Points, in no order, along strands that fork and pass close to each other.
Points whose rows are less than 88.2 apart are linked; no others are. Some points are linked to none.
k_206: [  10  -48  -15   -4  -13    6  -18   -5    3   10    9 -107    4   22
    1    5   26  -49   -9   -5]
k_775: [ 54  27  56 -11  -4  -7 -15  34   6  11 -29  19   7  18  12 -15 -13  -5
 -47  15]
k_810: [  7 -14 -18 -11  -4 -44 -16  -2 -18   5  22   8  14  41  21   0  53   0
  49 -35]
k_71: [-19 -46  -8   7 -12 -18 -25  -6   9  -1  -7 -89  12   5   0  -1 -13 -32
 -15  13]
k_707: [-12 -22  44 -10 -26 -31  11  37   0 -12  -5  50  -9  24  -9 -17 -15   3
 -22   8]
k_84: [-18 -41  -8  -5 -33   0  13 -74   1  21  22   7  24  -3 -18  12  -4 -58
  33  -3]
k_331: [-24 -62 -12  15  15  -8 -20   5 -45  17 -44 -22   7 -30  45   0  24   6
  20 -12]
k_746: [ 22  -6 -27  -8  -7 -10 -32   1 -26  25   5 -55  -2 -13  47 -14  53 -39
  49 -60]
k_779: [-12  -4 -27  13 -36 -33 -32  51 -25 -17 -21 -11  -9 -14  29   2  16   1
  30 -15]
k_315: [ 14   7  18  13   9  40  -6 -39 -14   8 -11  32 -26 -69 -59   9   1  32
   6 -14]
k_593: [-26 -17  11  30  60  -8  12 -35 -20   3   7 -24 -22 -40 -31 -19  30  31
   9  -1]
k_759: [ -9   9 -13  26  43  20  32  -2 -26  -6  21  28 -17  -6 -36 -26  33  53
  48  -1]
k_870: [-10  -9  29 -33  11  50  15  27   3  -3   9  59 -38 -30 -48  11 -34  35
  -9  22]
k_558: [ 18 -15  -9  29 -10  28  12  -5   1   9 -11  54  28 -34 -37  37 -44  26
  32  33]
k_666: [-31  15  17 -12  61  11  11 -24 -10  -9  -1   3  41   3  23  21 -24  -1
  13   7]
k_893: [ 19  14 -33 -20   0  -5 -37  18 -21  -1 -16 -27 -16   1  48 -40  27  -8
  38 -51]
k_365: [ 36  33  27 -10  17  11  55  19  44  30  10  11 -25   3  11 -19 -12   2
 -66  33]
k_275: [ 16  -4  22  12 -29 -11  14  27  -4 -20   8  56   6  22 -30   2 -24   4
   0  14]
k_407: [-33 -24  24  15 -30 -17  -2  46 -17 -20  -3  33 -34  10 -24   0  16  32
 -24  -3]
k_311: [-32 -24  25   4  35  36  34 -43 -21   1   8  -2  -2 -64 -47  -1  -7  -6
  -9   4]
k_922: [ 23  43 -23 -12  -4  22  47   9  38  -7  17  23 -20   7   5   3  -6  10
 -48  36]
k_676: [-71 -45   1  -8  14  -3 -13 -14   4 -28  16 -11 -18  -3  27 -10 -24  41
 -11 -50]
k_908: [ 20   5 -19 -38 -58  -1  36 -38  33  16  42  24 -41  14 -22   2  28 -41
 -21  -7]
k_105: [ 52  36  51 -14  20 -19  12  13  36  27 -21  22  -2 -16  15 -10 -31 -17
 -64  28]
k_367: [ 29  26  -9  20   9 -13 -14  16  -3  -4  -2  16  10  39  -2  -6  27  20
  35  11]
k_106: [  3  21 -35   3 -50   6  38 -58  31   5  31  16 -14 -13   6  12  20 -25
 -42 -13]
k_767: [ -6  38 -62  20   5 -16  31  23  22  -9  31 -52 -17  -8  26  -6  19  19
  -9  -4]
k_540: [ -2  19  14  -4  26  46  10   5  -7  -5   3  43 -41 -61 -57  28 -26  44
   6   6]
k_761: [-26 -28   1  29 -26 -16  13  -1 -22 -15  23  33 -34 -12 -37  13  38  25
   3 -13]
k_939: [ 14 -26 -12 -27  28   0 -14 -41 -20  15 -11 -73  25  36  30 -27  24 -40
  -3 -31]
k_681: [ 22 -26  -2  44 -35   0 -46 -46  29  21 -23 -28   6  17  13  22  17 -12
 -20   4]
k_805: [-34  14  19   3  77  42  21 -15  -5   2   1  17 -26 -54 -34  33 -13  34
  21   5]
k_738: [-11  47   9  33  -4 -14   3  12 -10 -25  -2   9  39 -10  15  39 -52   7
   1  -3]
k_837: [-18  56 -42  17  11 -14 -12  24  28 -16  19 -56  -7  -8  17  12  -9  24
   6   5]
k_569: [ 12  34 -36  13 -27 -38  12 -29  13  18  32 -12 -21  -1  -8  22  56 -27
  -1   3]
k_739: [ -7  41   2  14  16  -7  10 -30  29  -6   6 -32  18 -47   5  39 -36 -23
 -23  27]
k_74: [-43 -19  40  39  16  30  17 -17 -14 -24  20   4   9 -11 -10  28 -40  10
 -19 -10]
k_768: [-45  15  25  19  13  -4   9  24 -27 -30   0 -28  48  -7  21  20 -41 -15
 -15  -3]
k_533: [  2 -12 -11  28   9 -15 -26  14 -30  11  -6 -11   8  35  22   4  45  23
  47 -18]
k_10: [  5  47 -11  25  23  -5 -29  14  38 -13   9 -37  -1  17  -2   8 -15  27
  21  27]
k_916: [-30   4 -30 -54  32  56   3  13  -4  36 -21  52  26 -41 -21  32 -28  29
  33   9]
k_338: [  9 -34  13  40 -51  20 -49 -19 -14  20 -37 -35  13   2  36  19  10 -34
  -4 -13]
k_952: [-21  22  -6 -27  12 -13 -16  -8 -25 -13  -7 -43  29   0  51 -22 -13 -25
  -5 -49]
k_678: [  2   6 -36  -8 -40 -33 -37  47  19 -11 -14 -32 -34 -11  15  -7   0   7
  15   0]
k_306: [ -8   4 -21 -32  34  42  -4  -5  21  13  -6  39  10 -16 -14  40 -42  20
  56  35]
k_328: [-20 -25  29  48  -3  16  -3 -15   7 -20  14  -9  38  21  -4  34 -54   1
  -4  13]
k_531: [-19 -29 -14  22  37 -11 -14  -3 -26  16 -31 -25  27   0  41 -18  30  19
  24  -2]
k_770: [ 23 -15 -21  22 -47  -2 -43  20  44   2 -33 -28 -37  -1  -7  12   9  19
 -29  35]
k_783: [ 11 -15 -19 -18  20   0 -31 -47   2  24 -33 -61  11  -6  47 -26  23 -24
 -13 -22]
k_548: [  1 -52   8 -26 -13   1 -34  51 -13   6  -5   2 -34  51  14 -37  19  22
  17 -22]
k_561: [ 14 -30  -2  -7   8  -6  -9  -3 -31   3  10 -71  40  45   6  -8  27 -45
  -3 -14]
k_585: [ 18  21 -32 -35   1  -6 -24 -25  30  -3  -6  -8 -26  19  17 -22  14  17
 -32  -2]
k_92: [ 33  10  28 -17 -39   4   5   6  26   0   4  33  -2  15 -49  -7 -38 -19
   2  22]
k_889: [-16 -16  -2 -12 -17 -31   6  23 -31  -4  36  30  -8  39   1  -5  61  12
  33 -39]
k_954: [  8  19  19 -24 -13 -10   1 -19 -41 -17 -25  69  29  16  31 -19  20  -4
 -21 -38]
k_282: [ -6  30 -33 -31  12 -16 -36  15 -18 -30 -10 -10   9  -1  52 -27   4  14
  23 -57]
k_128: [ -7 -50  -6 -29   0  10 -28 -26 -15   2 -38 -56   4 -25  48 -23 -13 -49
 -18 -12]
k_180: [-12 -14  -9   4 -33 -48  12 -54  -7  18  37 -10  21 -15   5  28  22 -59
  36 -12]
k_683: [  0 -17   9  63 -10  14  22 -16  -4  -3   0  37  10  -9 -34  27  -5  35
  25  18]
k_169: [ 49  60   5   0  13  10   5   9  22 -15   4  32   9  -7 -18  30 -32  12
   9  33]
k_91: [ 38  15  11  11  21 -20  -5  46  19  -4 -13  19   8  28 -18 -18  11  24
  21  44]
k_882: [ 10 -12 -18   8 -38  -4 -61  21  26 -13 -43 -25 -39 -18  18  -6 -17  15
   4  22]
k_833: [-24 -57 -20 -25 -18 -25 -28  58 -10 -18  15   6 -32  28  13 -22  24  27
  28 -55]
k_641: [ 49 -14 -21  13 -39   0 -37  -9  28  26 -25  -7 -27  20  10  13  42  -1
 -27  20]
k_445: [ 16   6   0 -54  12  20  34   7 -26  14 -15  69  16 -11 -26 -34  -2  -8
  11   8]
k_819: [ 30 -16  -3 -36 -34  24 -47  25  21  17 -20 -30 -56  44  21 -25  22  -6
 -11 -10]
k_890: [  6  51 -21  30 -23  25  14 -15  20  -6  17  -8  -7  13  29  18 -13  11
 -71 -10]
k_177: [-25  16  12 -24  15  -8   2  15 -24 -34  -1 -54  47   4  26  -3 -31 -32
 -33 -15]
k_21: [-13 -43  17  -1  28  56  50 -43 -45  10  10  -5  32 -31 -49   2  -7 -13
 -14  12]
k_406: [ 49  28  22 -16 -22 -15  -9   0 -10  -2 -23  36  19  29  12 -16  20 -12
 -27  -4]
k_855: [ 35   9  14 -29 -18  11 -12  47  19  24   0 -37 -52  41  16 -43  17  -8
 -28 -19]
k_5: [-32 -27  -5  18 -28 -12 -19  38 -27 -23 -16  12 -10   0  16  -6  17  29
  -2 -12]
k_606: [-12   0  25  23  25   6  -2 -48 -16  -3   8   1 -26 -49 -60  -5  11  15
   9 -18]
k_801: [-18 -63  13  36 -17   1 -36 -14 -24  23 -55  -5  11 -11  41  19  27  -1
   0  -6]
k_424: [-19   3  36 -44  -1 -35  -5  53  10 -14  -7  17  -5  21  19 -40 -29 -13
 -23  -4]
k_708: [-12  21   7 -16  40  -4   9 -50  17  -1  -8 -22  33 -21  18  17 -26 -28
 -21  22]
k_835: [-27 -39   2  10  -1  20  38 -57 -39  35  24  18  28  -9  -6  -1  17 -38
  31 -22]
k_267: [ 25  35   9 -15 -18 -15   3  37  27  18   3 -25 -21  40  -6 -33  14  -8
 -30   6]
k_931: [-16 -16  -4  17  25 -23  33  -9 -22 -10  21 -34  48   4 -14   2   0 -32
  15  13]
k_501: [-42   8  21 -11  96  25  44  -6 -22  -6   4   1  10 -28   1  32 -20   4
  25  18]
k_493: [-49 -44 -22 -25   9 -17 -17  31  -1 -40  14  10 -31  15  16 -26  -7  46
   7 -52]
k_3: [  1  15 -19  18 -35 -37   1 -36   6   0  16   7   3   6  -3  23  25 -31
  23 -10]
k_119: [ -9 -39  11  14  13  17  57 -48 -53   9   8   9  38 -10 -19   1  31 -39
  -7  -1]
k_919: [ -3 -14  37 -31  33  27  27  30   0   2  11  58 -13   0 -40 -24 -29  25
  12  35]
k_727: [-34  -2  -7  33  51   0  20   4 -33  -4   9   3   5 -19 -10 -11  30  39
  24   0]
k_236: [ 29  66  -4  16 -15  27 -17  12  34 -17   9  -9  -6  15  12  25 -19  22
 -42   6]
k_161: [ -4  12 -32 -71  15  35  15  11 -10  30 -17  66  34 -20 -29 -14 -21  -3
  26  12]
k_26: [  3  44 -43 -17 -22   9  68  16  21 -10  42  30  -8  23  14 -11  -4   0
 -29  13]
k_350: [-61 -41  18  11  15   6  16 -39  -5 -25  23  -1 -15 -12  -8   1 -29  17
 -20 -27]
k_671: [ 47  32  15   8  11 -28  12  35  33  14   4  -8 -14  27 -25 -29  10  -7
 -12  42]
k_377: [  2  14  -6 -34  -5 -38 -17  38  -4 -16  -2  17  -5  30  13 -37  -2   0
   4 -12]
k_914: [-25 -39   8  64 -25 -17  -5  -2  -6  -3  15  24  -2   8 -14  34  26  14
  26   3]
k_518: [ -2  48 -22  14 -20  24  27 -57  29  -8  25  -7  -7  -1   4   5 -12 -13
 -37 -16]
k_460: [ 16  30 -62  24  -1 -24  21  -8  24  12  19 -34 -16  -6  -3   6  53   7
  12   7]
k_101: [ 24 -35  17 -30 -29  14 -55  29  -8  -5 -38  -2 -31  39  26 -32   5   4
   8  -8]
k_847: [ 27  24  55  -9  20 -27  18  19  33  30 -15  34   0 -23 -14 -10 -48 -25
 -19  37]
k_860: [ 25  76   8  26  -1  -3 -10  15  23 -28  -8  -4  19 -15  12  54 -40  12
 -12  13]
k_98: [ 25  27   1 -23  34  24   1  26  25 -11   2  37  10   1 -40  12 -36  19
  52  48]
k_309: [ 20  -9  63 -19  30  -9  25  31  -1  20 -16  53   7  -4  -9 -25 -32  -1
  -4  38]
k_942: [ 22  17  12 -39 -41   6  22 -17  34   5  30  15 -19  29 -34 -20  -5 -35
 -13   4]
k_669: [ 48  23 -28  24 -32  13  14 -15   9  17  -6  28  36 -40 -45  29 -24 -11
  36  28]
k_408: [-28 -40  24  30 -22 -17 -23 -14   4 -17   0 -46  36  27  -8  19 -33 -26
 -26  15]

A fork is a point with three links. Follow the links from the first point to the second and name the forks in between, in order.
k_942, k_533: k_707 k_407
k_669, k_678: k_407
k_105, k_501: k_540
k_119, k_847: k_606 k_540

A fork is a point with three links, a tip a point with one. Leave the first point through the second and follow the links. Name the first fork or tip that comes.
k_833, k_548: k_533
k_338, k_681: k_407
k_819, k_101: k_128
k_835, k_84: k_10
k_275, k_92: k_860
k_569, k_3: k_606
